Points, in no order, along strands that fork, close into loops and pass close to each other.
(in the rows, 128 means zero)
Two points are linked if the straight distance between their rows is under 108. Some points are linked to none.
Toruv: [154 155 130 109 184 140 140  86 104 123 196 154 127 181 130 107 123 131
 173 138  97 151 130 150  84 179 107]
pato: [144 154 152 186 244  77 147 127 131 104 119 126 134  98 138 114 194 115
 188 123  74  94  71 134 131 142 122]
div: [100 132 110 133 107 140 107 155 130 172  74 105  70 127 157 131 169 152
  92 103 157  80 105 127 156 116 124]
nez: [ 92  81 151 113  77  79 152 119  95 164 116 126 157 128  56 102  98 110
 158 136 180 167 122 140 110 127 153]
duba: [118 137 137 162 185 124 134 125 140 146  77 140 124 101 155 129 176 166
 112 120 121  79  86 126 134 105 122]
luren: [ 63 104 124 103  72 142 135 168 126 164  92 110 132 144  86  97  85 154
  94 132 196 148 149 127 137 106 151]
geki: [161 131 125 102 167 112 148  76  96 150 155 134 126 169  99 110 111 108
 182 139 124 164 135 164 109 195 104]
duz: [154 129 158 146  83 106 140 127 150 115 129 112 197  29 153 159 116 125
 127 173  67 106 116 128 121 105 130]
ruti: [182 113 141  93  91 172 121 135 169 120 156 139 140 101 151 154  83 129
 101 148 110 131 177 101  89 115  96]
Nef: [154 158 109  62 142 182 140 107 108  97 196 133 125 222 101 117  84 115
 115 112 135 187 172 120 127 181 149]
Dodu: [144 134 148 186 144  94 133 130 147 114  88 113 123  81 142 163 166  89
 172 125 110 107 117 150 134 102 120]
dos: [115 123 113 113 140 117 151  97 110 142 142 137 132 171  91 139 140 118
 139 115 140 126 149 132 124 163 145]
maz: [170 137  92  72 145 172 143  98 111  85 200 156 131 179 117 135  82  90
 128 137 132 179 176 120  97 169 117]
zozo: [142 127 144  99 107 137 133  90  92 120 161 162 153 185  67 109  83 134
 145 143 144 166 148 127 125 159 129]
radip: [111 177 103 122 181 158 129 150 119  70 165 135 126 182 151 115 139 145
 109 119 107 147 152 130  87 159 116]
bavod: [170 115 143 112 132 109 156 113 119 139 141 135 143 131  98 130  95  91
 162 145 130 164 164 151 100 158 108]
zin: [146 123 135 158 131 106 129 133 145 106 135 130 124  95 154 164 147  75
 171 137 111 133 146 145 113 118 105]
seki: [156 115 142 108  56 143 123 130 166 147 120 107 139  59 139 158  83 124
 114 166 124 130 176 101 109 104 110]
Mav: [ 96  88 132 111 104  89 153 123  94 173 101 101 111 158  48 100 106 111
 162 123 200 159 144 134 122 149 148]
renef: [161  94 137 120  99 118 142 124 148 113 150 156 196  88 132 155 104 102
 115 164 113 140 144 117 129 121 129]
zib: [115 116 120 132 116 133 113 123 137 143 107 139 144  98 176 141 128 165
  90 140 120 114 107 134 122  77 130]
zuke: [118 102 116  67 110 148 144 134  94 115 143 109 129 213  80  90  84 114
 104 114 200 192 174 126 150 165 172]
gop: [116 162  87 171 199 180  99 160 164  92 139 129  92 150 204 134 161 151
  93  80 107  99  94 105  84 128 125]
fino: [128 136 130 162 209  85 146 116 135 157  93 143 114 123  97 108 197 110
 179 113 117  94  76 118 163 169 125]
Gulo: [113 120 111  97  94 159 107 161 134 155 123 108 105 146 145 148  96 152
  74 110 158 124 147 132 134 100 130]
togon: [ 89 168  98 161 176 161 101 171 151 101 111 127  81 179 175 132 161 164
  76  94 108 100  96 103 116 132 107]
tabo: [164 116 139 112 140 136 117 129 126 112 152 138 122 160 125 139 115 118
 127 127 124 165 165 134  92 139 102]
fegu: [104 137 112 165 144 132 117 158 155 122 100 121  89 147 188 148 166 131
 100 113 104  89 104 133 107 131 105]
Roga: [121 104 140 140 112 110 126 151 127 131 106 156 152 143 101 128  94 126
 128 137 149 144 131 151 127 130 107]
Rala: [175 113 146 126  91 107 137 136 137 104 150 113 153  53 134 164 130  50
 183 144 110 140 157 139 129 121 116]
kitol: [144 144 145 189  90 102 125 123 147 101 125 107 162  54 196 178 141 130
 124 155  63  81  98 144 114 106 138]
pasiz: [133 141  99 147 232  93 160 107 115 144 102 143 100 152  85  97 190 107
 166 110 122 124  94 128 138 187 109]
dob: [168 103 171 132  64  92 146 125 128 120 127 119 177  48  90 134 108  70
 184 159 119 157 150 140 146 120 132]
zibem: [129 157 130 168 218 118 145 111 114  94 122 149 124 122 149 116 184 123
 169 133 112 103 107 132 113 129 115]
pemun: [116 118 129 175 160  80 129 103 149 140 141 142 134  98 144 122 156 143
 142 125  67  90  91 143 144 106 133]
lus: [112 149  95  96 203 136 158 106  91 134 114 159  74 228  78  75 154 135
 130  94 132 125  88 126 149 183 128]
vilof: [135 113 136 151  87  96 136 141 154 152  73  74 141  19 155 173 126  76
 147 128 106 123 111 171 166  83 152]
Pezi: [158 115 100 167  88 119 125 137 149 138  89  91 135  30 174 175 142  99
  99 127 137 117 122 152 137  89 129]
pusom: [141 138 108  89 142 196 101 149 156  81 183 138 107 176 181 162  93 125
  78 103 102 167 150 106  86 107 119]
rina: [166 124  97 160 104 148  99 140 148 128 121 111 118  46 211 163 150 109
  98 119 105 122 123 147 107  91 112]
luk: [120 143 108  49  82 186 113 164 132  97 172  90  93 167 133 137  62 125
  68 122 137 169 197 105 125  92 136]
vese: [132 120 138 141 128  79 163  89  94 152 121 124 137 124  63  99 134  89
 196 138 140 161 131 169 144 166 133]
narog: [124 131 175 182 116  74 145 132 130 129  79 117 157  83 117 149 148  95
 181 136 105 104  93 164 163 109 141]
luba: [ 92 111 119 129 144  96 153 120 102 175  80 123 100 177  40  88 135 133
 139 112 186 144 120 121 134 167 141]
ral: [ 86 132 158 168 114  99 115 122 126 165  97 134 133 120 101  97 149 166
 163 124 142  86  86 123 168 129 147]
Meba: [107 129 105  71  77 162 126 157 116 108 156 103 108 164 108 111  79 115
  98 136 164 158 207 111 132 117 131]
genom: [103 139 121 152 125 114 120 140 143 180  44  96  85  82 163 151 177 137
 115 115 146  72  72 130 158 108 130]
dinil: [112 134 137 158  94  89 128 132 136 176  57  82 113  50 164 162 163 110
 134 121 110  93  77 163 157  87 142]
Vef: [104 135 100 157 176 135 119 118 145 111 138 154  97 171 144  87 172 149
 125 112  99 107 128 128 148 146 123]
sobig: [144 154 102 168 159 182  84 133 164  90 155 125 115 114 216 152 148 161
  96 107 108 105 114 101  86 104 120]
vik: [101 126 126 123 159 128 121 121 127 149  94 145 126 125 135 128 151 172
  97 121 136 106 102 123 133  89 127]
mog: [112 118 127 145 168  82 165 114 117 164  77 131 124 115  70  95 186 109
 174 110 158 123  99 129 169 149 151]
far: [144 157 139 149 200 110 144 100 121 108 155 142 143 115 132 130 151 105
 197 143 113 127 119 145 115 149 112]
voto: [131 153  90 163 125 167  73 124 141 110 140 122 116  94 212 153 147 180
  74 126 124 100  90 108 134  97 126]
Kose: [136 123 129 147 150 135 129 137 132 110 110 148 118 169 130 135 126 133
 109 126 146 139 141 145 100 127  97]
Tavom: [106 168  92 131 221 153 135 146 123  87 156 144  89 192 146 103 161 147
 109  93  95 132 116 128  83 158 113]
pana: [111 144 117  67  41 197 108 161 141  96 147 106 127 156 148 149  67 146
  46 135 150 146 166  93 148  97 150]
foraz: [153  88 130  53  69 136 147 132  97 146 170 125 144 150  86 101  84  87
 141 151 169 165 186 127 124 160 133]
libi: [124 153 141 148 177  84 154  79  94 129 123 137 131 131  92 112 146 103
 203 152 121 137 110 153 135 157 122]
vaki: [ 92 131  90 105 157 137 126 144 100 113 131 124  96 215  95 123 130 143
  82  96 158 162 145 132 133 144 139]
Nazug: [181 111 142 107 127 151 108 127 146 106 183 142 130 122 157 166 105 116
 125 132  94 144 153 110  70 120  92]
galug: [138 138 104 120 200 137 145  76 100 131 132 149  71 201 106  96 156 116
 149 107 142 146 130 126 130 179 122]
tum: [101 144 161 149 150 106 146 110 104 141 113 159 128 158 105  79 170 164
 164 125 129  78  90 132 158 153 143]
siv: [146  89 152  88  47 129 128 139 120 149 139 130 154 109 102 114 103  88
 157 144 168 137 167 120 152 141 140]
nabo: [122 109 155 149  60 100 112 119 143 136 135 129 190  53 137 126 114 148
 135 165  93 119 106 127 150  95 143]
Tel: [143 157  90  83 194 163 118 118 114 135 158 136  78 188 116 104 148 131
 127  78 142 150 146 134 118 155 119]
Timi: [127 116 147 154  82 116 141 120 133 137  99 121 149  92 128 161 148 120
 137 139 139 105 145 129 138 115 154]
mit: [143 119 151 169 146  89 123 105 144 121 175 144 174  67 147 129 126 128
 164 148  58  99 104 150 146 107 132]
gemob: [163 102 125  52  83 156 136 140 133 124 183 123 143 132 123 118 100 100
 115 136 136 147 204 111 109 160 128]
guz: [132 110 154 146 111  79 132 105 127 127 164 146 204  69 110 123 129 133
 166 152  93 121 103 132 153 116 147]
Suz: [104 155 108 119 195 132 109 155  99 110 123 138  65 209  98  98 173 173
  88  78 107 127  90 106 140 146 108]
vude: [114 104 147 117  61 134 108 159 133 171  77 100 150  98 148 138 121 142
  98 143 190 119 122 121 145 109 146]
kun: [139 113 144 106  49 142 107 148 114 121 141 134 141 124  98 126  95 130
 126 146 174 139 165 106 141 122 122]
tetul: [143 140 139 194 202 117 117 119 159 135  95 140  92  89 169 121 186 158
 136 110  85  64  73 112 132 104 116]
kolum: [142 108 166 141  89  86 156 115 119 162 111 117 157  80  76 111 123  97
 190 131 133 146 149 158 139 132 139]
zoz: [104  68 155 114  39  85 158 138 126 168 122 118 188  88  64 114  79  96
 154 143 159 155 129 126 124 124 164]
fen: [ 78 129 122 105 159 123 143 126 109 158  77 135 108 157  97 117 154 161
 106 108 168 105 108 114 136 116 136]
ter: [117 140 172 204 116  76 114 126 135 135  81 112 134  69 140 129 168 143
 166 144  93  83  64 140 176  96 139]
tok: [122 139 106 120 145 182  85 155 149  98 146 132  93 181 181 147 124 153
  75  97 139 145 128 115 125 101 123]
vom: [109 146  90 111 144 161 109 150 125  92 157 122 103 190 129 130 126 131
  80  98 132 164 165 116 121 139 120]
vaze: [140 141 123 192 205 131 119 130 171 119 114 122 106  66 215 139 183 135
 144 114  77  81  76 120  95 103 121]
Kivu: [ 99  82 113  88  92 122 158 149 128 165 121 107 150 138  73 111  78 119
  98 129 173 153 178 135 123 131 150]
ler: [141 142 155 207 113  83 117 125 154 107  90  96 153  40 177 162 155 123
 155 144  62  88  68 153 164  96 151]
pov: [143 110 156 117  34 120 136 137 152 162  78  87 132  46 153 174  91 108
 118 157 133 113 143 133 117  89 129]
sano: [ 72 125 140 110 113 137 126 148 116 158  88 128 120 166  96 105 113 160
 108 115 189 131 121 120 137 114 137]
pobi: [128 148 163 173 202  68 128 127 121 127  95 137 126  97 121 129 193 128
 183 129 102  80  53 130 166 127 116]
rovu: [125  97 128 110  38 136 137 153 134 167  68  84 133  73 141 154  91 117
  95 154 189 107 153 129 127  91 148]
Roru: [103 127 103 135 169 110 132 123 107 139 100 134  85 204  60 112 127 148
 106  99 158 161 123 115 129 156 117]
pumi: [143 150 147 125 184 134 116 117 116 125 189 154 137 161 145 106 124 160
 157 135  85 118 124 141  99 148 103]
kud: [138 124 109 112  78 162 101 140 139 124 113 124 135  84 194 158 108 144
  61 151 137 123 137 123 119  82 121]
Bar: [119 118 131 113  79 144 112 125 107 121 160 143 133 169  70 100  95 150
 125 131 163 158 158 115 141 138 120]
pasok: [165 133 103  84 154 191 115 122 137  61 210 157 128 171 156 135  93 114
 109 122 102 186 161 109  82 143 120]
bis: [157 110 160 125 116 112 148  79  95 133 151 168 168 140  82 124  93 121
 172 145 132 143 121 145 122 136 127]
daku: [150 127 112 180 162 128  95 130 154 110 130 118  97  71 209 142 179 115
 130 107  91 124 108 136  93 100 106]
mosu: [133 159 141 107 134 165  99 124 131  92 199 152 141 160 155 109 114 171
 122 143  89 119 148 117 113 129 118]
sibi: [157 110 139  92  52 121 137 138 145 130 146 111 161  60  92 149  82 100
 124 176 115 148 181  93 111 120  96]
giv: [120 112 172 167 104  83 124 105 123 144 139 146 177 103  98  89 131 156
 169 138 110 101  89 135 161 128 150]
lekub: [109 143  99 137 134 173  78 141 149 123 114 136 106 148 189 154 125 182
  52 114 141 115  89 110 152  94 136]
vanuv: [115 149 133 129 130 134 111 135 142 128 165 135 150 121 168 172 127 136
 138 141 104  95 128 122 111 125 116]
Fub: [110 103 101  60  86 162 137 163 116  93 155  95 116 196  82 100  46 104
  83 130 180 190 205 108 142 143 153]
Kulo: [ 94 151 129 122 199 127 155 114 102 139  97 167 104 199  82  87 165 165
 138 110 134  89  83 111 154 167 130]
zavo: [102 153 127  85 104 172 124 112 127 110 169 141 133 160 134 123 113 160
 115 134 122 124 167 107 134 110 146]
Bida: [152 131 114  75  43 193  97 152 137 119 139 115 129 103 172 162  73 161
  36 149 136 131 145  92 124  89 132]
petas: [114 134 107  95 136 145 158 117  86 133 134 128 124 231  68  90  94 120
 122 122 175 178 150 140 145 205 154]

A piece is all that can be reached along the links. How many separate loops has the piece of each point below (a circle has one, a figure eight two, a Y none), and how many tips (points with one link)?
vude: loops 0, tips 5
fen: loops 0, tips 3
ral: loops 0, tips 4
zoz: loops 0, tips 4

A tip is a point with one link. Name the tips that can be reached along the links from each point below, in the order of the rows.
maz: Nef, fegu, Tavom, zoz
rovu: Roga, gemob, vude, sibi, zavo
ler: pasiz, pemun, mog, Tel
rina: div, Kivu, petas

Name the points in between on the shortest way along the links from the first point to the second, in order.
fen, petas: vik, zib, kud, Bida, pana, luk, Meba, Fub, zuke
zoz, togon: nez, Mav, luba, Roru, vaki, vom, tok, lekub, voto, sobig, gop
galug, zin: lus, Kulo, tum, ral, giv, guz, nabo, duz, kitol, ler, ter, narog, Dodu
Bida, div: kud, zib, vik, duba, tetul, vaze, daku, rina, Pezi, vilof, dinil, genom
ler, libi: ter, narog, Dodu, zin, Rala, dob, kolum, vese
ruti, foraz: Nazug, tabo, bavod, bis, zozo, Bar, kun, siv
